Points, in no order, along strands that fork, close into loops and pass close to each other.
Points whose rows are less than 72 apart are linked; no others are. Some points are linked to none.
(758): 11 -5 3 4 1 11 -10 -12 -9 13 34 25 15 -19 -10 14 14 15 2 -20 4 20 -4
(703): -18 3 1 34 -11 -5 -7 -14 -53 -3 1 -3 13 20 -31 -13 -15 -9 -5 17 23 9 13
(565): 15 12 -10 0 0 2 18 18 11 -9 -28 -7 -31 14 5 5 21 2 21 13 3 -12 -32
(717): -32 19 -27 -23 -17 32 -6 14 31 6 11 -9 -20 -10 -4 28 3 -8 -6 -22 -9 -15
 10
(390): -1 -10 6 13 9 32 -28 -10 -15 20 47 -4 21 1 -16 -10 -2 0 -16 -21 11 14 -2
(361): -25 35 -29 15 10 41 -28 -17 9 22 20 18 4 -8 3 20 -4 -41 26 -23 17 -1 -3
(449): -17 -10 22 6 4 -3 10 -15 -7 2 -4 -34 3 17 33 -19 -3 2 -31 44 24 -2 8
(584): -20 24 -42 -3 -17 31 1 -33 24 44 -2 26 -19 4 17 22 1 -16 -10 -27 13 -4
 -16
(898): -18 -44 0 -20 -4 -15 10 4 -40 -33 4 -19 -5 8 1 -28 -24 20 -13 39 -12 7 7
(557): -18 19 -1 28 22 36 3 -46 15 34 35 0 37 5 -3 -4 5 -33 -7 -14 -10 25 20
(938): -53 7 8 4 -14 24 -6 -4 12 11 27 -20 31 -42 -27 -5 2 -31 10 -22 -2 -3 28
(242): -24 24 -6 10 -11 34 3 -13 26 4 -12 -11 -16 2 35 13 -13 -4 -11 4 3 -29 3
(760): -17 25 11 29 31 24 -18 -22 7 21 -11 -30 10 29 21 -13 -21 -23 -26 25 27
 -4 -2
(892): 7 -7 33 8 26 -2 -17 -10 3 9 12 -13 0 14 47 1 -5 22 -34 2 34 32 -17
(867): 13 -34 31 -11 20 -16 -2 -6 -1 -23 -3 1 2 -8 46 4 -29 17 -26 8 -18 -7 13
(326): 13 -44 14 -18 14 -11 -18 5 -10 -36 19 -8 14 -17 11 -12 -20 22 -15 -6 -22
 -3 10
(937): 35 -26 20 -4 17 -24 3 2 6 -9 -13 -3 3 11 17 -8 -5 48 -23 4 -2 20 -26
(99): 7 -18 -6 -3 -11 18 10 -27 -14 7 15 -18 28 -8 6 -18 25 4 -18 21 19 -6 -11
(794): 31 -2 -19 1 5 -34 11 33 -5 -11 -43 11 -7 -4 -20 -28 2 22 16 28 -22 -3
 -31
(929): 5 28 -30 -13 -13 -26 12 34 31 20 -13 25 -22 -9 -13 11 33 -15 27 -5 -12 4
 -20
(275): -2 4 -21 -27 -6 -12 13 -1 -5 5 -2 2 -6 -5 -26 18 3 -20 -20 18 5 -22 16
(123): 17 8 -19 -5 -14 -7 -6 16 -5 16 16 29 -7 7 -39 21 31 -23 23 -22 14 18 -20
(750): -4 4 4 -15 -21 -1 29 21 24 -1 -19 8 -31 -2 -16 17 -8 7 1 -8 -24 -19 7
(858): -47 6 16 5 6 19 -4 -13 15 21 32 -12 39 -35 -4 -17 -16 -33 -9 -10 -28 4
 39
(663): -5 -12 -7 -16 0 8 4 -9 17 -21 22 -18 21 -3 17 -3 26 15 -13 1 -12 -5 28
(443): 21 -17 -14 -32 7 -26 12 8 -1 -4 -3 0 -2 -14 5 0 5 5 -14 22 -7 -22 19
(595): -12 4 -2 -14 -31 16 18 10 -2 -22 -11 -15 -18 -13 -29 10 16 -27 35 0 3
 -33 -4
(190): 6 -1 16 11 0 17 3 -18 -10 1 7 3 -6 6 -24 1 -1 -17 30 -44 7 -18 24
(848): 26 14 -26 -11 14 -9 1 -20 13 39 -10 15 -22 22 21 20 9 -13 -18 -15 28 -8
 -13
(171): 33 6 -14 0 2 -28 -14 25 -8 27 -8 9 -11 9 4 -1 14 5 -11 11 30 6 -34
(782): 28 -11 17 1 17 -1 -12 -6 -13 7 29 31 6 -6 8 20 -3 25 -17 -14 2 38 -13
(605): 10 -7 8 -6 -18 -44 29 39 13 2 -12 13 -16 -16 -58 -5 14 -11 27 -9 -45 26
 -15
(142): 3 -17 -7 0 -12 -32 0 26 -23 -12 -1 21 6 -4 -33 -4 8 34 15 -8 -3 19 25
(332): -5 9 18 18 14 13 -8 11 23 -8 -29 -21 -10 14 45 -1 -7 38 -14 10 14 -6 -1
(718): 20 16 -19 1 -24 -28 28 34 10 10 -14 9 -34 15 -4 0 35 -10 25 -2 -4 -1 -21
(598): -5 -1 -6 21 -1 28 -35 8 -21 15 29 -12 11 6 -20 -8 10 -17 3 -23 25 1 -5
(200): -23 -14 36 24 15 13 -1 -15 -14 -4 41 -14 12 -15 22 -20 -20 -11 -4 -7 -16
 15 19
(662): 9 -23 5 -34 -15 -39 16 26 -2 4 0 13 -9 -18 -69 7 18 -19 40 -25 -20 15 1
(139): -11 37 -24 9 -10 30 -24 -3 0 2 -2 25 -25 10 -7 31 -1 -36 37 -24 12 -9
 -21
(325): -12 -12 26 1 19 18 -3 -5 -9 -13 44 -10 -13 -6 13 8 -14 6 0 -14 -15 10 9
(181): 20 -48 6 -4 12 -19 -8 -32 -26 -30 13 -17 36 18 28 -42 -5 26 -27 8 9 28 3
(651): -4 26 -3 20 24 23 -27 -7 -2 6 -7 -20 11 28 9 9 -8 5 -27 25 32 0 -10
(618): -3 17 -25 4 -16 36 -2 -21 18 33 14 21 -20 20 12 26 20 -8 -5 -29 11 11
 -35
(208): 31 -42 4 -15 8 -38 -7 -4 -11 -27 -13 -7 25 21 23 -28 -12 50 -32 9 -2 22
 -5
(130): 0 14 -12 -5 -34 12 -25 4 -15 -17 -13 18 25 -21 -57 1 16 -18 48 -18 18 -9
 -20
(26): 11 -20 5 -6 -11 -49 33 35 -2 -7 5 2 -28 5 -19 -5 17 15 19 -5 -37 25 -6
(256): -19 12 14 15 16 23 5 -21 22 0 -2 -10 -4 -3 48 4 -13 12 -12 7 -6 -7 13
(342): 2 31 -8 8 -8 8 -4 7 -8 -14 -21 26 -26 9 -14 24 2 -15 49 -15 5 -9 -5
(333): 26 -18 30 0 8 -28 -3 1 -7 0 15 15 -6 0 35 0 -7 35 -29 -2 10 29 -25
(284): 24 -23 -11 -13 -2 -49 6 46 -3 2 -25 13 -7 -16 -19 -23 -9 18 6 21 -31 -8
 -5
(44): -22 30 -28 6 19 16 -1 -48 23 38 7 15 -4 12 36 16 1 -7 -19 -18 12 7 13
(968): 24 -6 5 -9 1 10 0 8 0 -18 -3 10 10 -13 -22 0 -6 36 2 -5 -24 -9 -10
(124): -11 -2 -3 -14 -27 -25 13 17 -8 -5 1 11 -4 -20 -41 15 12 6 23 -18 -2 10
 17
(576): 12 -28 11 -8 -6 -47 25 29 -12 -27 -2 -8 -25 21 10 -9 3 29 -5 9 -29 28 -5
(976): 0 -26 10 12 9 -8 -6 -29 -26 -10 19 -23 47 -1 27 -52 -3 -2 -27 22 4 7 15
(324): 22 16 -3 7 17 8 0 -11 -15 -5 -4 5 -14 18 -7 12 11 -11 29 -12 15 -23 8
(847): 20 -19 -1 1 8 -14 0 32 18 -21 -35 -13 -14 15 5 -13 -8 36 4 12 -18 -26 12
(780): 39 9 12 13 23 -33 15 33 20 0 -46 8 -13 5 10 -8 6 24 7 36 -19 12 -43
(247): 40 -15 6 -4 6 -18 5 16 4 -10 -7 10 11 1 -10 -5 3 41 -12 -4 -35 11 -29
(745): 3 -15 10 6 4 5 4 -23 -3 4 4 -31 27 -5 30 -25 0 -5 -27 27 15 -13 -3
(167): 28 4 -2 3 23 -1 -1 -19 4 14 4 3 -15 14 11 16 3 4 -4 -14 8 -5 11
(17): 23 -4 -2 -13 8 -51 2 27 4 14 -22 16 -9 -15 13 -1 -13 16 -17 19 -2 -6 6
(417): -1 -14 8 -25 -19 9 23 13 18 -19 -18 -8 -34 -13 -10 14 2 -2 27 2 -25 -39
 3
(634): 2 10 7 15 20 8 -6 -7 -10 10 -4 -10 10 19 19 13 5 18 -23 23 36 24 -27
(414): -35 27 -13 8 -25 14 -22 7 -14 -4 -5 0 15 -5 -27 2 0 -30 5 0 13 -15 21
(492): 5 8 -19 -5 -11 10 -11 -5 -24 -23 4 11 22 -26 -33 -7 19 -15 37 5 17 -14
 -13
(460): -12 37 -15 10 -46 11 -28 5 -20 -6 -16 12 11 15 -33 12 -4 -36 0 -13 21
 -13 0
(164): -17 -7 23 -1 26 -12 -4 -1 1 10 -15 -26 -20 16 38 1 -25 2 -33 37 36 1 14
(159): -49 33 -2 12 -24 32 -5 -7 3 1 8 -9 18 -19 -19 2 -11 -43 17 -16 6 -16 24
(276): -8 -6 0 7 -29 2 9 6 -12 -13 -18 -9 4 11 -2 -10 -1 17 -15 20 6 -18 7
(229): -31 -11 37 11 4 9 -3 -9 -2 -9 27 -15 18 -32 50 -18 -26 -13 -21 12 -24 12
 15
(777): 18 44 -36 -5 -11 -17 5 15 38 25 -35 43 -26 -1 -9 22 3 -23 18 -8 -11 -5
 -27
(109): 16 2 4 10 22 -8 -11 23 8 -8 -47 -11 -13 21 30 -2 -9 31 3 16 16 -28 3
(470): -6 -8 9 -21 7 15 17 -23 1 -25 13 4 13 -29 -18 9 20 3 37 -3 -10 5 15
(455): -1 -8 -11 13 -11 -11 -11 1 -47 -6 9 14 19 15 -44 -9 -4 11 6 -2 13 15 10
(38): -1 26 -16 -14 -39 19 -21 -3 -4 -9 -21 13 26 2 -65 14 6 -40 28 -26 17 -6
 -5
(140): 41 14 8 7 8 -9 23 20 28 4 -40 -1 -23 18 18 -6 19 21 -2 13 -3 -3 -52
(13): -23 23 -16 -5 -32 18 11 15 23 9 -14 5 -36 3 16 24 -7 -3 2 -14 -1 -19 -2
(920): -23 23 -17 8 15 30 -16 -27 13 26 25 6 13 -11 9 10 3 -26 1 -14 10 2 20
(172): -29 6 44 22 15 12 5 -20 23 8 10 -16 17 -10 67 -6 -26 -4 -27 11 -11 17 4
(129): 18 5 -12 -15 16 -10 2 28 11 23 15 19 -26 -9 -18 23 -4 8 -7 -7 -20 9 -20
(659): -1 -10 5 -6 -3 13 8 -7 -1 -40 -12 0 14 -13 -20 3 0 21 24 -7 -17 -8 20
(730): -14 10 -5 -1 -8 24 14 -37 5 9 4 10 -9 4 -28 23 7 -37 24 -47 1 -8 21
(522): 7 -45 0 -14 0 -37 14 19 -30 -34 -7 -15 -19 18 -3 -30 -11 34 13 29 -24 22
 -9
(849): -15 -48 18 -19 -11 11 -7 5 -5 -35 15 -25 22 -29 14 -25 -18 9 -1 12 -29
 -17 23
(388): 24 27 -44 -11 1 -8 4 -7 27 37 -17 38 -22 17 -3 26 11 -32 14 -28 11 -9
 -20
(116): 15 -29 33 -19 27 -23 0 5 10 -9 -17 -23 -24 17 38 -5 -29 13 -36 33 4 4 8
(909): -26 -27 7 -27 -7 14 1 -6 20 -25 32 -26 18 -26 6 -4 6 0 -7 -11 -29 -4 31
(19): -20 14 16 35 5 -2 -4 -18 -31 15 13 -1 11 11 -2 -14 -18 -17 -10 15 16 -2
 26
(154): -11 -2 -7 1 2 23 5 -26 -16 -4 19 -8 33 -15 -21 -7 20 -15 15 9 2 -3 9
(54): -31 26 13 37 19 16 -4 -11 -7 21 3 -19 19 6 21 -18 -23 -34 -12 22 7 -11
 16

How many points has the smallest loop of links through each point below? Write - if it is on no loop.
(968) | 11
(200) | -
(326) | -

A fork is a point with three links, a tip a point with one. Leave the first point through the second and follow the links. Name the first fork or tip that comes.
(333), (892) | (898)
(718), (565) | (275)
(938), (159) | (154)
(17), (284) | (324)
(898), (522) | (333)
(663), (909) | (745)

A tip is a point with one link. Name the tips that can be reached along the links from each point below, in the order of the rows.
(99) | (898), (858), (663), (598)
(190) | (557), (275), (618), (730)
(332) | (717), (595), (325), (847)

Name the points in between on the shortest way along the links from the first point to the second, in order.
(937), (326) | (208) > (181) > (976) > (745) > (449) > (164) > (116) > (867)
(167), (284) | (848) > (388) > (777) > (929) > (718) > (565) > (140) > (780) > (794)
(388), (920) | (848) > (167) > (324) > (342) > (139) > (361)
(892), (38) | (333) > (937) > (247) > (968) > (659) > (470) > (154) > (492) > (130)
(847), (595) | (109) > (332) > (256) > (242) > (13) > (750) > (417)
